Each row is a point on a landscape with many valleys, with its height.
A ball rolls from a point to the lowest of its 3 nearest points, and stops where none of them is lower. Distance is the straight distance between rows; heights are no part of it.
k_913: [-27   8   5 -17  19  12 -14   0 -11  -1  14  11  21  -8   3   9  -5  -9
   0  14  12   9 -18   5  -1  14  -4 -13]  height 355
k_529: [  3 -16   8  -5   0 -14  -4   1  12  -4  -5 -15  -7  14  -6  -3 -16  -2
  14  -6  -1  -5  22  -8 -19   4   5   0]  height 480
k_419: [ 10 -25  11 -11   4 -19 -14 -10  16   2  -6 -25  -4   5 -11 -13 -15  -4
  13 -15  -1  -6  19  -4 -15   5   2   5]  height 578
k_658: [-14  18 -14   2  -7   8  15   9  -8  10   8  13  14   7  -1  11  13  -2
   8  21  -2 -16   1   4   4  -9   2 -15]  height 251
k_237: [ 16  10  -9  11 -11   6  14  12   0 -25 -19   3 -18   3   3  -5  10   9
  -3 -19   6   6   3   5   0 -15   1  12]  height 440
k_242: [  8   1   0   6   1  -3  -8  -9  -4   2  -2   0 -10 -13  -1  -9   3  -3
 -16  -2  -1   6 -13   1   7   5  -1  13]  height 362
k_282: [ 15   4 -12  11 -17  -4  16  14  -7  21   1   5  -8   2   6   4  23   3
   3  18 -16 -15   9  -2   6 -10   1   3]  height 320
k_924: [ -8  14 -19  15 -15  18  10   6 -14  14   9  13   7  -6  11   5  28   7
  -5  21   2 -17 -10   8  20 -14  -5   1]  height 201
k_557: [-32  12  -2  -5   7  16   5   2  -8  -9   7  16  23   4  -1  15  -1   1
   0  13   7  -3  -5  -5  -3  -6  -4 -20]  height 296
k_510: [  1   0  -9  -5  -7 -12   0  13   8   9  -1  -7  -3  14  -1  11  -3  -3
  16  13 -14 -12  23  -3 -18   2   2  -3]  height 203
k_446: [ 16  -2   1   8  -5  -1  16   5  12 -14 -11   1 -18  13   5   0  -3   5
   3 -13  -1   6  16 -11  -4  -5   3   4]  height 342
k_233: [ -2   1   4   0   8   5  -5  -4  -9  -5   0   4  -5 -12   5  -6   3  -4
 -18  -9   7  14 -24   5  10   5  -7  11]  height 360
k_67: [ 18  -4  -6   9  -6  -7  11   6   4   1 -10   1 -16   3   2   0   6   0
  -2   0 -12  -5  14  -7  -2  -6   3   7]  height 289
k_800: [-23  -7  14  -4  15  16   0  -5  -1 -22   5  16  14  -5   8   8 -13  -1
  -6  -6  16  22 -20  -2   4  -2  -9 -11]  height 303
k_487: [-12  11 -13  10 -12  24  24  13  -6 -22  -9  16   7   1   4   3  13  11
 -13  -7  13   4  -7   3   5 -17  -5   5]  height 424
k_866: [  8  -7  11   4  -1  -1  17   2  13 -18  -9  -1 -13  16   5   1 -11   6
   6 -15   7   8  13 -13  -9  -4   4  -6]  height 412
k_422: [-18   8 -15   9  -8  25  15   9 -11 -16  -3  16  17  -8   9   2  16  10
 -15   1  16   0 -13  -1  10 -12  -8   5]  height 385
k_799: [  0  12 -20  16 -22  12  17  10 -10  20   7  11   0   0  14   5  32   7
   1  18  -5 -20  -3   6  14 -19  -1   3]  height 283
k_901: [ 12 -10  12  -3  -5  -6  21   4  16 -25  -5 -10  -8  27   6   5 -19  11
  17 -14  12  12  20 -20 -16   0   4  -6]  height 492
k_386: [ -5  17  -8   3  -6  -2  -1   5  -8  24   8   6   8  -5  -3   3  13  -1
   6  26  -7 -17   0   8   6   0   2 -10]  height 310
k_834: [-18  17 -16  -4  -6  13  26  10  -7   3  10  13  15  16   1  23   7   1
  12  18   0 -13   5  -1  -6 -12   0 -18]  height 282
k_469: [ 19 -22  17   0   4 -11   5  -2  18 -16 -12 -22  -9  15  -6  -9 -13   2
  12 -26   6   6  18 -13 -12   2   8   0]  height 618
k_660: [ -9  -5  13   0   1   0   5   2   7 -13  -2   2  -3  15   0   3 -15   0
   8  -4   7   1   9 -10 -15  -4   4 -10]  height 461
k_185: [ 10  -6   3  -1  12  -9 -16 -16  -7  18   8 -14 -10 -17  -4 -16  -6 -11
  -7  -9 -11   4  -8   2   5  17   4  15]  height 349
k_444: [-22  17  -2 -14  10  -1 -18  -2  -7  13  12   2  15  -3  -5   5  -3  -7
   0  21   3  -1 -12   9  -4  17  -2  -8]  height 302
k_637: [  6  15  -7   5  -7  -8  -9  -1  -9  31   9   1   5  -9  -4  -3  11   0
   5  25 -15 -15   1   7   7   7   3   1]  height 288
k_447: [ 23  -7  -4   9  -3 -12  -6  -7   3  10  -9 -10 -14 -12  -4 -14   2   1
  -7  -5 -16  -5   4  -2   6   2   1  17]  height 317
k_736: [ 16 -10  -2  -5   3 -20 -17 -16  -1  21   0 -18  -5 -15  -5 -16  -7  -7
   2  -4 -17  -7   8   0   0  13   1  13]  height 273
k_192: [  4  -1   3  -1  11  -1 -11  -7 -10   5   2  -5 -11 -14   1 -12   0  -7
 -15 -11   1  11 -24   7  14  13  -1  15]  height 340
k_75: [-13  14  -1  -4   6   0 -10  -6 -10  10  10   6  12  -8  -1   2   2  -5
  -3  20   1  -2  -9   4   3   9  -1  -8]  height 275
k_225: [ 13  -2 -12  -9  -4 -25 -21  -6   1  36  -4 -18   3  -9 -10  -8   3  -4
  11  16 -27 -19  15   7  -5  10   2  11]  height 358
k_163: [-18   8  -4   5   1  17   7  -2 -10  -8   3  16  14  -2   3   6  10   1
  -9  12   6  -1  -7  -6   9  -6  -6  -9]  height 192
k_247: [-27 -11  16 -15  25  11 -16  -1  -3 -14  12   8  16  -4   4   9 -24 -12
   1   0  19  19 -20   6  -2  11  -5 -14]  height 575
k_78: [  6 -17  26  -3   5  -3   2  -4  16 -19  -6 -10  -5  13  -7  -5 -20   1
   8 -20  12   7   4 -11 -12  -3   8  -7]  height 581
k_742: [-15  25  -7  -9   8  -2 -18   1 -10  35  13   1  14  -9  -1   1   7  -4
   5  30   0 -10 -17  14   8  26  -1  -3]  height 306
k_635: [  0  -1  -3  -4  -2 -14 -11   2   5  12  -4  -8  -4   4  -9   1  -5  -5
   9  10 -12 -13  18  -2 -15   2   4  -1]  height 261
k_640: [ 10  -7 -11  -9  -4 -24 -14   1   7  27  -8 -17  -1   2 -10  -3   4  -4
  15  13 -26 -20  24   5 -12   6   3   9]  height 334
k_685: [  4  12  -5   9  -9  13  13  10   0 -31 -17   9  -9   0   4  -5   9   8
  -5 -20  12  11  -4   5   0 -19   0   8]  height 388
k_536: [ 18 -20  16  -5  -2 -15  14   2  18 -20 -10 -22  -7  25  -2  -2 -17   6
  19 -18  10  10  20 -17 -18   4   5  -3]  height 557
k_184: [ 11 -12  22   2   3   0  -5  -7  15 -21  -9  -7  -8   5  -7  -4 -12   5
  -5 -27  10  16  -3  -2   1  -4   4  -1]  height 579
k_588: [-16   1   3  -2   0  17  32   2   2 -27  -1  15   4  23  12  14 -12   7
   7  -7  12   7   6 -14  -8 -13   0 -12]  height 269
k_943: [  3   6  -1   2   2  -9 -11  -9 -10  19   6  -3  -1 -11  -4  -7   0  -5
  -3  14  -9  -5  -1   1   1  11   3   2]  height 260
k_907: [ 24 -24  26  -9   9  -9 -13 -13  18 -14  -1 -25  -3   1 -14 -17 -22  -2
   0 -36   7  17   2  -1   2   4   6   2]  height 529
k_88: [-32 -10  18 -11  17  16  -3  -1   0 -28   7  14  25   2   6  11 -24   0
   3  -1  22  16 -15  -2  -4  -6  -5 -20]  height 173
k_516: [-11  -6  18  -2   4  11  11   0   8 -27  -6  11  -1  16   2   4 -15   5
   2 -14  16  13  -2  -9  -4  -9   3 -13]  height 366
k_359: [  4 -10  -9 -12   0 -21 -23  -7   8  22  -5 -19  -1   1 -11  -6  -4  -5
  12   7 -18 -18  23   6 -14   8  -1   7]  height 314
k_397: [ -4   2   2  -2  11   6 -10  -7 -16   9   7   4  -3 -13   2  -6   4 -10
 -13   5   3   8 -22   4  12  16  -3   9]  height 323
k_970: [ 21   1 -10  15 -14  -9  -4   1  -9  26  -1   0  -8 -11   2 -10  18   4
  -5  15 -17 -15  -2   3  13  -3  -1  15]  height 217
k_921: [-27   8  -8   1   1  20  23   5  -9 -13   3  18  15  12   3  16   0   2
   2   7   5  -3   1 -10  -2 -11  -1 -17]  height 368
k_821: [-20  -9  14  -1   9  18   7  -3   4 -32  -3  16  11   4   5   6 -14   6
  -5 -13  19  18 -15  -4   2 -11  -5 -13]  height 299
k_240: [  4  -1  -1   0  -5  -3  20   9   6 -12  -1   1  -6  21  11  11 -12   4
  12   2   0  -1  22 -13 -16  -5   2  -8]  height 255
k_363: [ -8  -2   7  -1   4  17  -3   4   0 -34  -8  10   4 -10   8   1  -4   6
 -13 -22  21  29 -24   9   8  -9  -9   3]  height 147
k_942: [ -4   7  -8  11  -7  11  11   2  -8   1   0  13   1  -1   2   2  12   2
 -10  12   2  -6  -2  -2   9  -9  -4   0]  height 71
k_591: [  4  -2   5   4   4  -9  -9 -11   0   6   0  -5  -7  -9  -5  -4  -7  -5
  -4   2  -6  -2   4  -2  -3   3   4   1]  height 281
k_714: [-11  -1  10   2   8   7   0  -6   0 -13   2  11   3  -1   5   3  -6  -2
  -9  -3  10   9  -8  -5   2  -2  -4  -7]  height 418
k_344: [ -2   6   0   4  -7  20  18  10   3 -39 -15  11  -8  13   5   3   3  13
  -2 -26  15  17  -4   0  -2 -16  -1   2]  height 344
k_255: [ -6  13 -13  11  -9  12   1  -1 -16  13  10   9   5 -11   8  -2  20   4
  -9  19   5  -8 -14   6  19  -2  -9   7]  height 250
k_427: [-12   8 -20  14 -16  22  23   9 -13   2   5  16  10   3   8   9  22   6
  -6  13   5 -13  -4   2  14 -18  -4  -1]  height 216
k_778: [-5  0  8  0  6 -3 -7 -9 -4 -1  4  4 -1 -8  0 -1 -8 -6 -9  2  3  5 -6 -3
  0  4  0 -3]  height 356
k_749: [-15   5  -3 -16   7  -9 -27  -6   9  18  11 -12   6   1 -14   2 -10  -4
   1  16  -8  -3  -1   7 -14  17  -2  -3]  height 329
k_993: [ 21  -3   0   5  -1  -8 -11  -8   1   1  -6 -10 -16 -14  -3 -14   1   3
 -13 -16  -5   5  -8   1   8   4   1  19]  height 357
k_666: [ 32  -9 -13  10 -12 -21  15  12   6  12 -12  -5 -17   3   9   1  19   1
   3  -1 -24  -9  23  -6   1  -3   3  17]  height 313
k_581: [-23  27  -7 -13  10  10 -11   4 -11  25  16   7  23  -9   2   8  11  -2
   3  27   8  -8 -17  11  12  20  -6 -10]  height 316
k_56: [ 34 -16  12  -2  -4  -6 -17  -4  13 -26 -13 -23 -16   1 -11 -19  -4   9
  -3 -45   6  16   4   4   3  -5  11  11]  height 485
k_248: [-17  16  -2  -1   6   9  -3  -3 -14   8  11  13  17 -10   3   5   9  -4
  -6  20   4  -3 -10   2  10   6  -4 -10]  height 249
k_775: [ -4 -14  20  -3  14   6  -8  -8   6 -21   2   2   2  -4   2   0 -19  -5
  -9 -19  20  25 -21   5   8   3  -2  -5]  height 720
k_47: [  8   4  -4  11  -6  -4   0   1  -7  16   1   2  -7  -6  -2  -5  10  -2
  -4  15 -11 -10   3  -1   7  -2   1   3]  height 158
k_121: [ 11  -7  10   4   4  -8  -8 -11   7  -3  -5  -8 -11  -6  -4  -7  -8   0
  -9 -15  -3   6   1  -3   1   2   3   6]  height 274
k_401: [ 32 -10   0   9  -6  -8  12   4  16 -26 -17 -14 -21  19   2  -3   0  15
   8 -30   4  15  19  -9  -5  -1   6   6]  height 520
k_459: [-10   3   0   3  -1  11  23   3   1 -18  -3  15  -2  18   7  10  -5   2
   1  -3   6   3   7 -11  -5 -10  -1 -11]  height 197
k_789: [ -8  13 -14   1  -9   6  22  13  -6   6   6   9   7  13   3  16   6  -2
  10  19  -4 -13   9  -1  -7  -9   1 -14]  height 238
k_234: [ -6   3   5  -4   5  -8 -14  -8  -3  10   5  -3   0  -8  -4  -4  -8  -7
  -3   8  -4  -1  -2   2  -6   9   4  -3]  height 300
k_954: [ -2  -1  -6 -15   4 -16 -29 -10   5  23   3 -18   2  -7 -13  -7  -8  -6
   4   8 -14  -7   8   8 -14  17  -1   5]  height 184
k_779: [ 23  -3  -9   5   0 -16 -16 -15 -13  35   5 -14  -9 -20  -4 -21   6  -6
   3   2 -24  -8  -5   5  12  20   0  23]  height 271
k_863: [ 15   4 -10  13 -10   2  15  10   1  -5 -12   5 -16   1   3  -3  10   3
  -8  -3  -2  -1   4  -1   4 -12   0  10]  height 220
k_983: [ 22  -8  -7   7  -8 -18   2   3   0  21  -9  -5  -9  -5  -1  -7  11  -2
   6  10 -23 -15  18  -3   1   1   4  14]  height 239
k_629: [ -8  10 -10   5  -4  14   0   1 -19   1   4  10   7 -13  10  -5  16   2
 -15  10  12   4 -21   4  17   1  -8  11]  height 252
k_36: [ 16   1   6   5  -2   1  -9  -2   5 -25 -15  -4 -16  -5  -2  -8   0   7
 -11 -29   9  15  -9   7   3  -8   3  10]  height 605
k_9: [-19  -3   5   0   7  26   3   3  -1 -38  -4  14  14 -11   9   4  -3   8
 -12 -18  22  29 -26   5   5  -9 -11   0]  height 232
k_253: [-11  15  -3   2   9  12 -15  -1 -23  30  14   5   4 -13   6  -7  17  -6
   1  21   0  -5 -23  10  21  22  -6   7]  height 278
k_62: [ 23 -16   5   1  -6 -20  19   2  18 -23  -8 -17  -8  25   8   1 -11  10
  17 -13   5   9  27 -19 -16   2   3   0]  height 537
k_675: [-21   4  -5   6   1  23  13   4  -4 -23  -3  20  13  -1   5   7   6   7
 -14  -4  12   7 -10  -6   5 -12  -9  -3]  height 345
k_939: [-11 -11  17 -11   6  -6 -13  -7   9  -7   4  -6   2   6  -9   0 -23  -5
   4  -4   9   2   1   0 -16   2   2  -8]  height 540
k_118: [-15   2   4  -6  18  15 -11  -2 -20   7  10  11   8 -15   6  -2   8 -11
  -9  10   8  11 -25   4  14  18  -6   1]  height 304
k_224: [ 14 -12  16  -4   7   1 -14  -7   9 -20   0 -10 -10  -5  -5  -8 -13   2
 -10 -33  12  24 -17  10   9   1   3   6]  height 606
k_178: [-22   8 -16  10  -7  26  27   8 -12  -9   4  19  17   5   5  13  15   6
  -6   7   6  -7  -5  -4   8 -14  -4  -6]  height 292
k_885: [-13  13 -20  14 -15  19  20   7 -11  15  11  14  11   1   9  12  29   6
   2  19   2 -18  -5   7  17 -16   0  -7]  height 120
k_181: [  0  -6  12  -1  12  -2 -10 -11   0  -4   3  -2  -6 -11   2  -5  -9  -6
 -14 -13   5  15 -16   3   7   7   1   5]  height 405
k_428: [ -5   6  -2   1  -1   0   3   3  -2   2   0   6   0   4  -3   3  -2  -5
   3  11  -4  -9   8  -3  -8  -4   3 -11]  height 277
k_512: [  4   3 -16 -12 -11 -21  -5  16  12  32  -2 -12   1  11  -8  11  11   0
  17  20 -27 -19  22   5 -12   6  -1   5]  height 367
k_965: [ -3 -17  25  -7  15   1 -11 -10   6 -15   7  -3   2  -4  -1   0 -25  -9
  -4 -19  16  22 -17   4   3   7   3  -6]  height 681
k_362: [-10  -2   6  -4   3  -5  -7   0   5  -1  -2  -2  -2   6  -7   3 -13  -5
   5   5  -1  -6  11  -4 -16   0   2  -8]  height 361
k_583: [ 15  -8  14   2   3  -3 -11  -8  12 -15  -7 -11 -13  -4  -5  -7  -8   4
  -9 -29   6  16  -6   3   2  -2   3   6]  height 580
k_105: [-27  18 -12  -1  -1  16  14   7 -10   3   8  14  24   5  -1  16   9   2
   5  19   5 -13  -2   0   0  -8  -2 -19]  height 247
k_329: [  1 -14   4 -20   8 -17 -30 -13  10  16   4 -22  -1  -2 -13 -10 -17  -6
   8  -4  -7  -5  12   4 -15  13  -1   4]  height 363
k_252: [  6 -25  13 -20   6 -19 -24 -16  16   6   3 -26   0   0 -14 -16 -20  -7
  10 -14   0  -3  12   2 -15  10  -2   3]  height 535
k_806: [ 11   0  -3   0   2 -15 -13  -9  -6  22   2 -11  -2 -13  -5  -9  -1  -5
   1  10 -16  -8   4   3   0  10   3   8]  height 241
k_311: [  5   6 -16  12 -16  10  24  11  -6   4  -1  12  -5   5   7   5  19   2
  -5  10  -1  -8   3   0   6 -17  -2   2]  height 202
k_412: [-12  13  -2  -9  12   0 -16  -4 -15  20  12   3   9 -11  -2  -1   3 -10
  -2  20   0  -1 -15   9   5  22   0  -2]  height 294
k_173: [  3  -4   4  -5   5 -16 -18 -12   2  14   2 -14  -1 -10  -8  -7  -9  -5
   3   1 -11  -7   6   2 -10   9   3   4]  height 276
k_759: [ -5   5   0 -13   9 -12 -23  -9  -6  24  10 -10   3 -10  -8  -7  -7  -9
   2  12  -8  -2  -5   8  -8  19   3   2]  height 262
k_944: [  7   7 -12   1 -13  -5  17  14  -1  12   2   4   0  12   6  14   8  -3
  13  14 -14 -13  20  -4  -9  -6   3  -8]  height 319
k_13: [-31   2   7  -4  12  17   5  -3  -6 -20   5  19  21   0   4  11  -9   1
  -2   3  13   7 -11  -6  -2  -7  -6 -18]  height 341
k_796: [ 15 -13  16  -4  11  -4 -13 -13   6  -6   3 -15 -12 -10  -4 -14 -15  -4
 -12 -29   3  19 -14   6  10   9   5  10]  height 628
k_668: [ 28 -12   0   5   0 -17 -13 -14   5  10  -7 -19 -15 -15  -5 -18  -1   0
  -7 -17 -15  -2   7  -2   7   6   2  17]  height 272
k_229: [ -1  14 -17   5 -16   9  22  12  -9  23  11  11   7   7   7  14  24   2
  10  21  -8 -19   4   4   4 -14   3 -10]  height 301
k_92: [ 18   2 -12  11 -15  -4  17  13  -2  12  -3   4 -13   5   8   3  16   1
  -2  10 -13  -9  11  -4   3 -10   2   6]  height 297
k_58: [ -6  12  -5   6  -2   4  -3  -7 -17   9   8   8   6 -10   3  -3  11  -3
 -11  17   3  -2 -14   3  14   4  -5   2]  height 218
k_843: [-11  13  -7   8  -9  23  18  13  -5 -40 -16  13   5  -7   5  -1  10  11
  -5 -23  19  15  -9   5  -1 -19  -2   4]  height 379
k_985: [ 15 -13   6   5  -2 -14  10   3  13  -7 -11 -11 -13  13   2  -2 -10   2
  10 -12  -3   2  23 -12 -12   0   4   2]  height 404
k_257: [  8 -14  19   0   7  -9  -6  -9  11  -7  -3 -12  -7   0  -7  -8 -15   0
  -1 -18   5   5   5  -5  -5   2   5   0]  height 420
k_911: [  8 -10 -11 -10  -5 -22  -9   4  10  17  -8 -15  -5  10  -5   2   0  -4
  17   9 -18 -15  30   0 -16   5   1   6]  height 309
k_106: [ 13 -10  -8  -5  -9 -25   8   9  10   1  -5 -14  -6  16   9   9  -3   1
  20   5 -13  -8  34  -8 -18   2   1   3]  height 258
k_878: [ 13  -1 -14  -9 -14 -22  11  15   6  11  -1  -8  -2  18   8  17   5   1
  17  13 -20 -12  30  -4 -19   1  -1   2]  height 240
k_375: [ 29 -17  12  -3   1  -6 -15 -11  14 -12  -6 -21 -13  -6 -10 -18  -8   5
  -5 -39   0  15   1   0   7   2   6  10]  height 426
k_102: [  7 -10  20   1   6   0  -7  -9   9 -17  -3  -3  -7  -2  -3  -4 -15   1
  -8 -21  11  16  -7  -1   2   1   3  -1]  height 538
k_859: [-14 -11   7  -7  20  21  -9   6  -7 -19   1   7   3 -18   9  -2  -6  -7
 -13 -15  19  30 -33   9  14   6  -8   6]  height 421
k_226: [-17  15 -27  18 -16  24  21   9 -12  19  14  13  13  -3  17  18  35  12
   2  18   1 -23  -8  10  19 -19   0  -3]  height 196
k_2: [ 11   9 -15  -2 -16 -13  12  18   0  26   4   0   1   9   5  12  15   1
  16  19 -19 -20  18   2 -10  -2   4  -5]  height 293
k_884: [-13  -2   6   1   4  17   4  -1   5 -32  -9  13   5  -1   5   2  -2   9
 -10 -18  19  20 -16   1   3 -11  -7  -2]  height 230
k_836: [ -3  -6  14  -5   8  -9 -15 -11   6   1   3  -8  -2  -5  -6  -5 -15  -6
   1  -2   1   0   3  -1 -10   6   4  -3]  height 391
k_678: [-18  -6  18  -7  12   2 -10  -8   0 -12   5   7   9  -3   2   4 -18  -6
  -4  -1  13  12 -12   0  -5   2  -1 -11]  height 484
k_509: [  8   3 -10  10 -10   2  21  11  -4   2  -1   9  -7   9   6   6  10  -2
  -2  10  -8  -7  11  -5   1 -11   0  -2]  height 263
k_585: [-20  19  -5  -5   1   3  -3   4  -3   9   8   7  14   3  -7   9   3  -3
   4  23   0 -11  -1   3  -3   1  -2 -15]  height 315
k_176: [  5   2   6  -3   4   5 -11  -3  -1 -20  -7  -1  -8 -12   5  -6  -1   2
 -15 -24  13  22 -23   9   9  -3  -2  10]  height 620
k_125: [ 30  -6 -12  13 -14 -15   5   8  -3  20 -10  -3 -15  -5   2  -9  18   4
   0   6 -21 -14  10  -2   8  -3   3  20]  height 280
k_895: [ -3 -18  30 -11   9  -6 -10  -9  12 -16   4 -10   3   4  -7  -4 -29  -4
   3 -15  16  11  -7   0  -9   2   2  -8]  height 685
k_187: [-22  15 -17   8  -7  20  24   8 -12   8  12  15  20   5   3  20  20   4
   7  18   3 -15  -1   1   8 -12   0 -15]  height 204
k_498: [  6   9  -8   6   0  -5 -17  -9 -20  38  13  -5  -2 -15   1 -12  13  -5
   4  18 -14  -7 -14  10  15  23  -1  12]  height 267
k_713: [-16  -7   8  -7  22  14  -8  -1 -12  -8   6   9   6 -13   7   1  -3 -11
 -12  -3  13  21 -27   6  12  10  -6   1]  height 359
k_29: [-1  4 -2  8 -4  7 15  3 -1 -4 -4 12 -4  6  2  5  3 -2 -3  6 -2 -4  6 -6
 -2 -9  0 -6]  height 200
k_607: [-16   7   3  -4   8   5  -5  -7 -11  -1   8  11  12  -6   2   3  -1  -6
  -7  10   6   4  -9   0   3   3  -3 -10]  height 291
k_727: [ 31  -8  -9   9  -7 -20 -10 -10  -3  25  -7 -13 -10 -15  -5 -18   8   0
  -1   0 -26 -13   4   0  10   6   1  23]  height 305
k_528: [-20 -15  26 -10  11   5  -7  -6   5 -24   5   5  11   6  -3   5 -30  -4
   5  -5  20  14 -12  -1  -9  -3  -2 -16]  height 354
k_432: [ -9  18 -12  -7  -6  -7  -8  11   8  30   6  -3   9   4 -14   7   6   1
   7  28 -15 -20   4   9  -6   5  -2  -7]  height 58
k_909: [ 11 -11  -1  -3   1 -19 -12  -6   6  15  -6 -13  -7  -6  -6  -9  -6  -6
  10   1 -17 -13  20  -3  -7   4   4   6]  height 256
k_411: [ -7   3   2   1   8   6  -5  -7 -11  -2   4  10   2 -10   4  -2   3  -5
 -13   4   6   7 -16   1   8   4  -6   0]  height 332
k_172: [  9 -14  16  -9  10 -12 -16 -17   8   3   5 -17  -5 -10  -6 -13 -19  -8
  -2 -18  -1   6   1   0  -3   9   5   6]  height 448
k_994: [ 18  -3   5   7  -7   4  16   6  13 -32 -13  -2 -20  22   3   3  -3  14
   4 -27  10  18   9  -7  -6  -7   3   1]  height 483
k_430: [-13   3   0   5  -2  18  20   3   3 -27  -8  18  -1  10   5   4   1   6
  -8 -12  11   9  -4  -6   1 -14  -6  -3]  height 295
k_630: [  2 -24  22 -17   6 -13 -20 -11  14  -5   6 -21   2   2 -15 -11 -26  -6
   5 -14   9   3   5   1 -15   7   1  -1]  height 636
k_293: [ -8   5   0   4  -2  14   6   1  -2 -22  -7  14   4  -5   3   0   5   3
 -15 -11  13  11 -14   0   5 -11  -8   3]  height 298
k_702: [-24  26 -12 -12   0   2 -10   6   5  24  14   3  20   3 -11  11   3   2
   2  33   0 -18 -13  10   0  10  -7 -10]  height 312
k_556: [-18  23 -12   3   0  16  -4   1 -18  25  19  10  16 -13  12   6  22   4
   3  27   5 -11 -15  12  25  10  -7  -6]  height 328
k_90: [-10  18 -15  -6  -9  -1   6  18   3  24   9   3   7  11  -6  15  10  -1
  11  27 -11 -21   6   7  -8  -3   1 -13]  height 146
k_578: [-28  -2   3   3   7  25  20   2  -1 -30  -3  21  15   8   6  10  -4   9
  -5  -7  13  13  -8 -11   1 -15  -4 -12]  height 343
k_928: [  3  -3   7  -3  11  -9 -15 -12  -5  10   5  -6  -4 -13  -1  -8  -7  -9
  -7  -2  -5   4  -7   0   0  12   4   6]  height 324
k_415: [ 25  -1 -12  11 -19 -16  10  13  -5  31  -3   0 -11  -1   9  -2  29   5
   5  13 -26 -16  15   0   8  -7   4  15]  height 326
k_650: [-18   7  -3  -3  15  24 -12   4 -25  15  11  11  10 -15  11  -4  18  -5
  -7  14  10   4 -28   6  21  17  -9   7]  height 287
k_38: [ 15 -10   7   3   4 -14 -11 -15   7   5  -4 -12 -11 -13  -5 -13  -8  -2
  -5 -12  -8   1   4  -2   0   4   3   9]  height 186
k_645: [-27   4   0  -4   5  16  17   4  -4 -18   2  17  11  16   5  14 -10   0
   7   4   7   2   4 -10  -8 -11  -1 -17]  height 337
k_164: [ 30 -20  18   1   0  -7  -1  -2  18 -21 -14 -20 -13  13 -12 -12  -6   9
   3 -38   5  15  11  -5  -2  -2   8   3]  height 545
k_251: [ 15   2 -11   5 -12 -15   5  10  -3  28   0  -2  -4   0   0   1  16  -2
  10  18 -23 -19  17   2   0  -3   4   2]  height 279
k_442: [ 22  -1 -13  -1 -17 -25  10  17   0  28  -1  -6  -1   8   9  10  21  -1
  15  16 -26 -19  26  -2  -7   1   5   5]  height 266
k_97: [ 22  -9  -2  11  -2 -10   6   1  10  -3 -14  -7 -18   3  -1  -5   3   3
   1 -13  -9  -1  17  -6   0  -2   3  10]  height 325
k_978: [-23  25 -15  -4  -2   7   5  10  -2  18  11   9  20   4  -5  15  11   1
   8  28   3 -21  -5   9   0  -2  -3 -17]  height 286
k_902: [ 22 -18  15  -4   6 -14 -12 -18  13   1  -4 -22  -8 -10  -7 -18 -12  -3
  -2 -28  -4   5   7  -3   3   6   4   9]  height 321
k_85: [  8  -2   6   8  -1   5   8   1   8 -17 -12   3 -16   8   0  -2   0   5
  -7 -16   4   7   3  -4   0  -7   0   3]  height 406
k_65: [  4  -1   0   9  -2   0  13   3   4  -5  -7   6 -11   8   3   2  -1  -1
   1   0  -3  -2  11  -8  -3  -7   3  -2]  height 265
k_682: [-24  11  -2  -5   1   8   6   4  -6  -7   5  13  10  11  -3   9  -5  -1
   5  13   2  -7   2  -5  -8  -5   1 -17]  height 338
k_279: [-17  22 -21   2  -8  12  22  11  -6  22  14  14  19   7   4  21  22   5
  14  24   0 -24  -2  10   6 -10   0 -18]  height 253
k_50: [ 18   3  -7  10  -6  -9  -9  -8 -13  26   5  -4  -8 -15   0 -13   9  -2
  -5  11 -13  -7  -7   2  12  10  -1  16]  height 254
k_46: [ -1   7  -9  10  -8  15  17   6  -1 -16 -10  13  -6   5   5   1   9   4
 -11  -3   5   3  -3  -2   4 -14  -4   4]  height 364
k_315: [-25   2   8 -15  12   1 -20  -7  -3  -5  12   3  12  -1  -2   9 -16  -8
  -1   8   9   5  -9   5 -12  10   0 -11]  height 446
k_305: [ -5   7  -6  -1  -6   3  20   9  -1  -6   3   8  -1  16   7  12  -5  -1
   9   9  -4  -7  14 -10 -12  -7   1 -12]  height 149
k_869: [ 26  -1 -10  11  -9  -5   6  10   7  -8 -18  -4 -22   0   0  -7   9   7
  -6 -15  -6   0   7   0   2  -7   2  17]  height 318
k_857: [  8 -19  26  -7  12  -2 -11 -10  10 -17   3 -10  -3  -4  -6  -5 -23  -4
  -6 -28  14  24 -15   5   7   4   3  -1]  height 615
k_410: [-16   5   0   0   6  22   3   0  -7 -21   0  15  14 -16   9   2   4   3
 -16  -5  17  18 -23   1   8  -4 -13   4]  height 311
k_688: [-19   4   3   2   4  12  11   0  -2 -15   0  15   7   9   3   9  -5   0
  -2   3   6  -1   0  -7  -3  -9   0 -14]  height 290
k_734: [ 13 -24  27 -11   6 -12  -8 -11  18 -12  -3 -24  -2   3 -14 -14 -23  -3
   5 -23   7   7   6  -5 -10   2   6   0]  height 117
k_353: [ 29 -10   4   7  -3  -5  -6   1  13 -17 -17 -16 -22   4  -7 -12   1   7
  -2 -31  -2   9   9   0   2  -4   7  14]  height 542
k_450: [ -6  11  -9 -13   0 -13 -24  -2   6  28   5 -11   8  -3 -15   1  -2  -3
   3  23 -13 -12   3   8  -9  14  -1  -1]  height 375
k_725: [ 15  -3  -3   7  -3 -13  -3  -1   0  17  -6  -6  -7  -8  -4  -7   2  -3
   1   7 -16 -11  12  -3   0   2   3   6]  height 206
k_262: [ -5  10 -13  -7  -9  -9   1  14   5  18   2  -2   3  12  -7  11   2  -1
  11  22 -15 -17  15   3 -13   2   1  -7]  height 144
k_649: [ 32  -4  -8  10  -9  -7   8  12  10 -25 -20 -12 -26  10   2  -6   8  14
   5 -30   2  11  14  -2  -4  -7   6  13]  height 547

Call two points neighbours if one is among the 3 nearest of the other. Go from one point of each pair to the other, from neighbour to neighbour, staying as low as possible. Name the highest point that can't be avoided.
k_942 and k_187 | k_658
k_863 and k_29 | k_67
k_954 and k_734 | k_257
k_954 and k_432 | k_173
k_432 and k_47 | k_635
k_432 and k_187 | k_978
k_305 and k_942 | k_29
k_88 and k_363 | k_800

For each start below, name every point that the ball comes to, in order.
k_2 | k_442 > k_878 > k_510 > k_262 > k_432
k_164 | k_56 > k_375 > k_902 > k_38
k_181 | k_192 > k_397 > k_118 > k_650 > k_629 > k_58
k_911 | k_635 > k_510 > k_262 > k_432
k_353 | k_56 > k_375 > k_902 > k_38
k_233 | k_411 > k_607 > k_248 > k_58
